A landscape with many peaks, sampled at points; each row gives a point and its height.
From any point a climber steps to the highest of the 2 points nearest to it. It stops when none of these is higher. Distance is the straight distance between rows; heights are no part of it.
Pinuf: [101 138 116 165  96  97 140  83 127 158  92 126 139 109 107 155 164 164
 124 143 200]  (h 2.28)
ditoz: [135 180 144 162 136 148 121 131 183 130 134 121 132 122 126  91  60 125
 130 134  50]  (h 5.02)
dedir: [158 149  80  95 102 140 126 173  70 113 154 108 133 146 125 113 118 104
  67  64 141]  (h 5.13)
sov: [148 147 117  97 146 146 115 173 165 116 145 128 128 223 163 131 134 105
 133  75  67]  (h 0.38)
fem: [145 128 123 174 150 107 131 149 132 147 114 164 134 198  65 111 106  77
 180 104  87]  (h 1.00)
kel: [119 106 175 161 171 163 101 130  74 161 121 152 134  88 110 104 107 105
 114 139 190]  (h 1.95)
vapo: [145 109 144 112 169 179 103 126  94 100 180 134  91  83 141 121  76 118
  72 143 136]  (h 2.31)
ref: [121 100 122 158 139 134 118  90  94 111 139 171 130 115 116  91  87 152
  73 168 172]  (h 4.28)
munag: [ 84  65  97 102 158 167 129 120 116 140 137 149  82 107  82 143 118 155
 129 178 165]  (h 4.94)
giris: [119 126 154 174  99  89 150  95 164 132  98 142 140 150 109 126 162 143
 177 146  98]  (h 1.52)
Taber: [163 186  64 127  74  84 145 175 145 159 145 122 149 189 131 129 107 113
 130  82  98]  (h 2.14)
nunib: [157 176 167 188 110 113 119  96 137 113 123 124 165 109 126 106  83 104
 142 122  95]  (h 5.12)
Doki: [145 119 119  84  91  96 128 137 122  62 139 162 158 200 181 123 142 134
 155 146  62]  (h 2.59)
bodan: [135 115 114 112 122 124 154 152 150 129 159 133  86 117 108 155 108 127
 146 138  86]  (h 5.09)
mut: [ 97 149 127 149 117 143 114  89 139 137 117 120 153  80 166 102 111 187
  51 166 176]  (h 4.50)
Leve: [168 158 106  91  70 118 142 144 113  75 158 116 168 123 180 111 121 125
 116 117  82]  (h 2.78)
vulof: [157 154 148 118 104 132 139 132 157  82 150 103 150 123 169 106 129 123
 150 133  59]  (h 3.22)
Mav: [145 129 117 121 147 158 114 133  93  84 161 134 121 111 123  99  61 104
  77 122 103]  (h 1.82)
fupu: [128 126 201 180 161 150  78  97  75 134 127 159 143  96 155  87  85 115
  95 156 179]  (h 2.39)
razu: [151  86 137  93 185 148 124 129 112 104 161 125 107  47 155 128 115 138
  95 166 167]  (h 2.84)
Vulu: [139 123 104 113  80 112 144 178  85 114 112 132 191 156 114  95 172 103
 159  91 118]  (h 2.87)
Bulo: [102 106 162 131 143 118 108  85 111 161 140 139  71 110 129 186 125 146
 141 169 194]  (h 2.13)
dit: [112 134 141 121 151 173  87 127 111 163 147 123  90 129 127 155 110  91
  95 109 176]  (h 1.23)
Gomit: [128 158 122 142 110 150 128 140 138 165 149  95 111  68 101 142  86 117
 130 129 128]  (h 2.73)
Gisok: [114  86  92  84 139 101 157 133 119 135  87  97 137  78 115 146 186 163
 174 140 175]  (h 4.82)
Pov: [123 134 135 123 113 107 132  85 137 110 126 122 138  76 174 130 143 177
  81 152 161]  (h 5.03)
Girum: [112 124 111 129 110  98 124  88 150 142 119 156 101 184 134 176 154 113
 111 115 163]  (h 3.99)
Zom: [ 96 119 116 119 133 153 143 144 160 153 108 126 115 167 107 143 144 118
 135 116 107]  (h 2.15)
gimi: [126 152 161 161 132 119 127 108 186 148 135 124 105 126 122 128  99 131
 146 152  73]  (h 4.25)
Rupo: [ 97  65  88  86 129 115 157 134 115 105 106 160 129 138 136 125 171 168
 115 159 143]  (h 5.15)
Zole: [ 99 158 133 144 103 125 130 107 174 158  97  98 126 102 125 141 145 154
 126 135 133]  (h 2.88)
muruk: [141 120  79  77 113 134 137 150  97 100 151 123 138 119 155 126 123 131
  74 109 130]  (h 6.30)
Gafet: [148 132 177 156 160 125 108 122 138 139 109 147 127 188 115 144 159  62
 173  82 118]  (h 4.72)
Zis: [176 143 118 111 139 143 104 163  82  99 152 104 126 168 140 127 137  85
  89  37 140]  (h 4.27)
lokal: [119 150  78  84 101 122 139 131 144 139 132  56 122  44 125 160 118 163
 137 129 149]  (h 6.40)
Nuto: [104 116 112 126 143 161 130 134 125 119  80 132 173 120 143  78 159 129
  87 125 148]  (h 4.30)
vemu: [108 104 120 126 162 174 103 127  97 156 138 128 113  90 106 129 112 117
 103 142 207]  (h 1.57)
susi: [188 158 152 162  95  73 138  97 118  92 153 126 146 111 136 137 112  98
 153 112 110]  (h 4.31)
goniv: [102 137 145 117 138 152 121 132 145 160 106 106 120 110 120 154 158 110
 142 111 144]  (h 2.51)
lom: [122 115 168 142 166 144  93 109 106 116 104 160 132 182 122 118 151  74
 118 100 139]  (h 5.94)
padov: [143 129 137 172 104  87 144  68 110 113 123 157 139 106 117 134 121 149
 120 151 154]  (h 3.23)
Piviz: [144 133 138 125 164 153  89 122 119 128 162 143  90 180 130 152  93  82
  92  91 133]  (h 0.89)
Mipo: [140 129 141 105 171 155  87 131 152 114 137 135 102 218 164 145 131  88
  95  80 105]  (h 0.62)
beb: [122  65 137  91 203 125 128 144 151 131  98  90 137  52 142 126 164 176
 153 177 194]  (h 3.73)
pavud: [133  97 103 111 141 153 129 156  67  79 150 162 115 159  89  93  74 114
 107 121  84]  (h 1.61)
mufu: [130 147 101  91 133 185 135 173 119 112 137  81 160  71 164  89 127 128
  63 105 116]  (h 3.86)
Mevos: [ 98 146 189 194 124 101  98  67 129 159 118 156 121 147 132 156 108 156
 125 168 158]  (h 3.16)
Non: [115 106  80  65 116 136 148 196 125 118  90 103 191 107 169  84 186 160
 122 130 145]  (h 5.14)
fibar: [143 127 135 156 103  70 158  89 136 140 136 144  94 112 103 168 126 133
 153 145 139]  (h 2.86)
Banu: [120 124 105 103 109 108 165 140 135 134 112  81 120  49 108 151 149 158
 177 140 124]  (h 5.56)
fure: [154 139 113 127 126 128 124 158  96 132 120 113 131 175 106 139 162  72
 131  39 152]  (h 3.58)
kodi: [133 148 122 112 131 168 132 158 128 127 143  86 136  82 131 129 110 109
 108  96 103]  (h 3.25)
dod: [ 93 110 106  90  79 111 162 150 157 115 124 137 124 156 132 133 162 167
 164 163  66]  (h 1.99)
toti: [147 137 149 119 182 133 111 152 166 191 160 127  60 167 134 183 136  95
 147 100 127]  (h 6.24)
mefa: [130 116 106 102 109 123 141 167  99 127 102 122 158 174 124 136 204  86
 150  67 144]  (h 3.11)
Ferep: [100  88 116  93 141 138 149 127 140 123 136 126  80  98 111 157 126 157
 138 167 111]  (h 6.13)
Mas: [166 158 170 157 180 114 115 139 166 180 136 140  99 182 130 156 130  78
 162  96 113]  (h 5.06)
Godu: [112 156 143 163 114 108 106  69 159 148 115 143 117 170 134 148 119 132
 104 133 140]  (h 3.55)
kezab: [168 167 146 158 132 134 119 138 136  91 140 126 156 140 126  91  73  95
 150 100  62]  (h 6.43)
dozun: [105  97 104  90 142 160 128 158 112  91 107 145 157 157 143  80 152 130
 109 127  93]  (h 3.56)
Lag: [122 128 125 111 113 144 150 172 148 131 116 104 135 143 120 129 169 115
 173 112  82]  (h 1.83)
tep: [ 99 116 189 173 136 123 107  79 109 157 138 136  86  77 132 157 106 189
 132 196 179]  (h 2.45)
siso: [127 136 174 205 128  93 127  81 135 142  93 164 148 168  85 127 132 117
 174 129 126]  (h 1.28)
velut: [124 158 106 121  83 100 146 102 151 119 131  85 128  47 149 136 119 174
 107 152 134]  (h 5.63)
Bopob: [174 156 143 167  74  82 145  81 125  74 121 133 190 130 166 103 145 123
 145 119 122]  (h 3.76)
rut: [126  80 161 134 181 155 117 100  98  82 140 182 106 138 111 106  87 110
 121 155 106]  (h 2.77)
dar: [169 145 131 155 134 129 132 190 124 147 123 131 153 200  84 105 132  73
 193  64  75]  (h 0.70)
nuf: [157 117 139 108 167 115 145 159 163 156 178 125  57 136 110 183 125 110
 170 115  92]  (h 5.04)
tuk: [ 99  61 140 132 176 148 128 104 106 134 143 160  93  86 100 125 119 179
 126 208 177]  (h 4.12)
sof: [158 141 161 147 104  94 154 114 168  99 151 118 113 104 142 118 113 134
 174 155  54]  (h 3.68)
nute: [161 158 130 130 153 156 109 195 145 126 129 120 156 226 125  88 116  98
 167  64  61]  (h 0.45)
Tave: [ 76 138 104  94 121 136 121 109 177 167 106  86  92 109 137 173 153 169
 116 140 160]  (h 3.20)
borod: [107  89  88 113 113 100 145  99 114 119 106 166 116 156 121 152 165 142
 113 140 181]  (h 4.51)
tar: [122 100 136 124  89  88 174 130 142 115 115 139 125 133 107 136 178 155
 198 158  79]  (h 1.76)
Kalil: [111  62 157 136 169 130 146  97 113  97 128 168 111 112 108 123 129 156
 133 183 118]  (h 3.44)
nulu: [152 183  81 110  64 117 138 158 133 117 153 100 160 137 155 125 115 118
 108  86 101]  (h 2.46)
kituv: [108 167 144 194 111 133  94 104 123 179  89 142 155 165  97 124 121  86
 123  97 172]  (h 1.72)
vamif: [ 93 142 137 186 113 126 124 106 122 179  69 130 170 121  86 122 158 129
 127 118 181]  (h 2.02)
Zal: [115  83  73  71 127 123 158 163 124 103 110 128 152  95 152  97 151 179
  96 159 151]  (h 5.97)
povam: [164 180  86 114 118  98 149 189 165 181 150 130 141 211 135 116 140 118
 177  91  69]  (h 1.86)
situ: [133 109 131 112 165 159  98 124  92  82 124 150 128 176 145  92 127  92
  72 102 151]  (h 4.63)
Fof: [153 146 116 150  80 100 145 127 118 109 106 124 183 137 131  99 140 107
 147 106 113]  (h 3.33)
Lume: [114 142 110 170 123 138 119 138 122 168 106 153 129 186  59 123 109  79
 138  99 136]  (h 1.36)
kamaz: [119 121 132 175 107 107 135  70 103 124 155 156 114  81 100 132  90 175
 100 186 161]  (h 3.64)
ketiz: [134  76 142 113 181 150 126 146  91  81 139 169 108 170  95 114 113  92
 136 115  88]  (h 2.16)
rusa: [135 122 120  86 106 130 121 153 107  73 118 145 181 190 176  92 162 119
 130 115  88]  (h 2.98)
Ledag: [103  80 124  88 179 144 147 142 135 135  96  94 123  62 111 124 175 159
 172 153 147]  (h 4.23)
riri: [ 82 154 152 103 128 151  99 111 168 184 119  72  93  69 149 165 112 168
 119 166 157]  (h 3.57)
Vaku: [118 117  86 119 127 147 123 124 106 111 125 136 139 104 136  97 110 135
  65 135 161]  (h 5.18)
Nakod: [108 132 202 181 142 127 100  73 104 139 133 145 119  99 163 133  91 152
 104 172 158]  (h 2.79)
gup: [ 79 168 156 153 110 144  95  86 153 166 127 104 112  84 168 140 110 192
  88 171 161]  (h 4.04)
ruf: [118 144  96  87 104 156 147 170 140 110 113  82 185  88 168  88 168 148
 112 118 106]  (h 4.53)
Rete: [144  84 153  82 190 109 129 124 119 107 137  90 105  19 156 141 140 164
 144 171 171]  (h 3.29)
dor: [106 141 130 185  95  92 143  84 144 171 118 133 104 121  70 171 128 178
 145 160 168]  (h 2.53)
kulo: [163 157 119 127  88 110 150 166 156 139 135 105 155 174 144 126 158  98
 181  96  78]  (h 1.60)
pife: [138 156 109 136 110 123 119 130 118 180 172 105  83  82  97 179  71 110
 125 123 174]  (h 2.34)
Kupe: [130 130 106  84  94 108 144 163 153 103 149 139 129 178 155 132 131 139
 148 136  50]  (h 2.26)

Call two points neighbours if one is among the 2 nearest of the other. Go from one point of each pair to the other, from neighbour to neighbour, staying as high as possible. Name the lowest point that can't be avoided.
lom, Ferep: Gafet
muruk, kezab: Vulu
muruk, toti: kulo
lokal, Ferep: pavud
toti, Ferep: nuf

Two climbers start at each pair of points below. Name the first point that both come to, or write none.
Kupe, Taber: none
kulo, giris: none
tep, pife: Zal
